Each row is a point on a landscape with many peaks, with its height.
A climber steps from a point to the highest of its 5 nearest points, and stops where none of them is higher. Distance is the straight distance between rows; heights are no part of it.
j_769 h=44.8: [-46,-18,-13,-23,-3,-9,-11,-2,21,-33,25]
j_560 h=50.8: [-8,20,50,-28,-29,10,13,-35,-5,35,26]
j_593 h=38.7: [12,28,-2,-16,6,19,30,31,-35,-46,-4]
j_54 h=51.1: [2,-24,-6,11,-6,-10,19,7,3,-37,4]
j_428 h=45.2: [43,2,27,11,2,11,-27,-17,-7,39,4]
j_790 h=17.8: [4,1,-30,-6,18,-4,19,33,-10,-61,-9]
j_620 h=52.3: [0,-29,-9,39,12,-22,-60,-31,9,27,9]
j_563 h=56.0: [-11,6,25,-27,-30,11,16,-26,-12,15,28]
j_539 h=64.5: [-25,-53,-11,35,-1,-30,-19,-22,29,14,8]
j_682 h=55.0: [9,-7,12,6,-10,-5,26,13,-2,-18,5]
j_730 h=41.9: [2,42,2,-38,39,21,-4,6,-19,-65,-49]
j_724 h=61.6: [-5,13,23,-11,-3,9,-41,-40,4,55,8]
j_29 h=50.7: [20,-24,1,33,7,-20,-11,-13,7,11,1]
j_969 h=39.9: [14,11,13,2,13,14,-73,-24,-9,62,29]
j_56 h=63.3: [48,17,28,16,-12,3,25,-2,-22,27,2]
j_783 h=70.4: [-44,-42,-19,10,-10,-21,-20,-36,29,1,19]
j_388 h=47.0: [34,-25,-3,49,16,-16,-31,-20,6,31,-4]
j_421 h=48.7: [-39,19,3,-53,-18,8,2,-3,4,-31,23]
j_158 h=7.3: [4,24,-18,-29,36,4,3,32,-11,-66,-32]
j_511 h=5.2: [6,19,-26,-26,15,12,23,52,-29,-48,-17]
j_941 h=67.5: [-54,-9,3,-15,-23,-1,-1,-19,23,18,23]
j_998 h=41.5: [3,16,-7,-18,8,12,5,21,-8,-56,8]
j_795 h=36.7: [38,-6,13,41,7,-3,-3,-9,-6,18,-2]
j_853 h=32.4: [57,-4,-6,43,29,-3,-25,9,-15,46,-29]
j_448 h=48.8: [16,-35,-17,46,4,-17,11,10,9,-11,-16]
j_404 h=67.4: [31,28,28,-7,-28,14,39,5,-25,-4,9]
j_198 h=59.2: [11,22,36,-10,-25,5,3,-21,-15,37,20]
j_204 h=72.4: [-68,-14,-13,-7,-28,-2,-19,-21,50,18,5]
j_854 h=74.8: [5,-3,-32,16,18,-8,44,57,-23,-7,-25]
j_657 h=25.0: [4,-10,-38,-14,48,6,-6,30,9,-75,-30]
j_459 h=65.5: [-31,14,17,-22,-22,15,-29,-25,31,64,4]
j_294 h=43.6: [-39,6,5,-43,-5,3,2,-5,12,-28,24]
j_596 h=83.4: [-39,-13,0,5,-17,-7,-34,-32,31,46,3]
j_94 h=41.6: [24,-23,-8,40,-3,-13,19,14,0,-1,-5]
j_848 h=64.4: [-19,-42,-19,21,7,-23,-7,-13,22,-22,18]
j_160 h=79.8: [6,28,18,-38,-8,25,22,9,-20,-44,19]
j_712 h=44.4: [11,-28,-30,33,17,-14,33,42,-7,-13,-19]
j_171 h=49.8: [9,35,47,-23,-21,19,-14,-41,1,64,8]
j_108 h=77.1: [-68,17,-13,-35,-50,13,0,-12,46,18,2]
j_903 h=42.2: [-7,-26,-51,16,30,-14,25,54,-17,-34,-26]
j_60 h=36.8: [45,1,21,21,12,13,-38,-9,-13,43,3]
j_933 h=58.1: [-40,26,12,-36,-38,20,-13,-35,31,59,9]
j_451 h=57.3: [8,-37,-6,37,1,-22,-15,-25,15,6,0]
j_138 h=40.9: [-60,10,-6,-66,-1,6,-12,2,20,-51,11]
j_100 h=81.8: [22,4,26,0,-13,14,27,4,-14,1,13]
j_945 h=26.7: [34,-1,6,20,13,3,-68,-23,-8,46,20]
j_672 h=44.3: [7,-4,27,12,-22,-6,-5,-32,5,14,16]
j_111 h=10.8: [24,47,-10,-35,20,25,34,47,-37,-46,-21]
j_224 h=42.6: [25,-27,-19,42,16,-15,26,23,1,17,-26]
j_17 h=53.7: [-31,-14,7,-13,-15,-10,4,-12,14,-19,22]
j_989 h=33.1: [17,-4,-24,33,14,-18,46,49,-31,35,-31]
j_2 h=39.8: [29,-2,-14,33,-2,-8,35,29,-14,16,-15]
j_552 h=81.2: [29,13,-10,13,0,-1,50,50,-21,3,-16]
j_289 h=69.4: [-17,52,8,-43,35,5,-16,-23,1,-70,-49]

For each start below, name the point where the climber stops.
j_657 => j_552
j_138 => j_596
j_60 => j_596
j_998 => j_100
j_421 => j_100
j_54 => j_596
j_593 => j_100
j_712 => j_552
j_158 => j_289
j_620 => j_596

For each start below, name every point that the climber comes to, in order.
j_171 => j_459, j_596
j_294 => j_941, j_596
j_511 => j_998, j_160, j_100
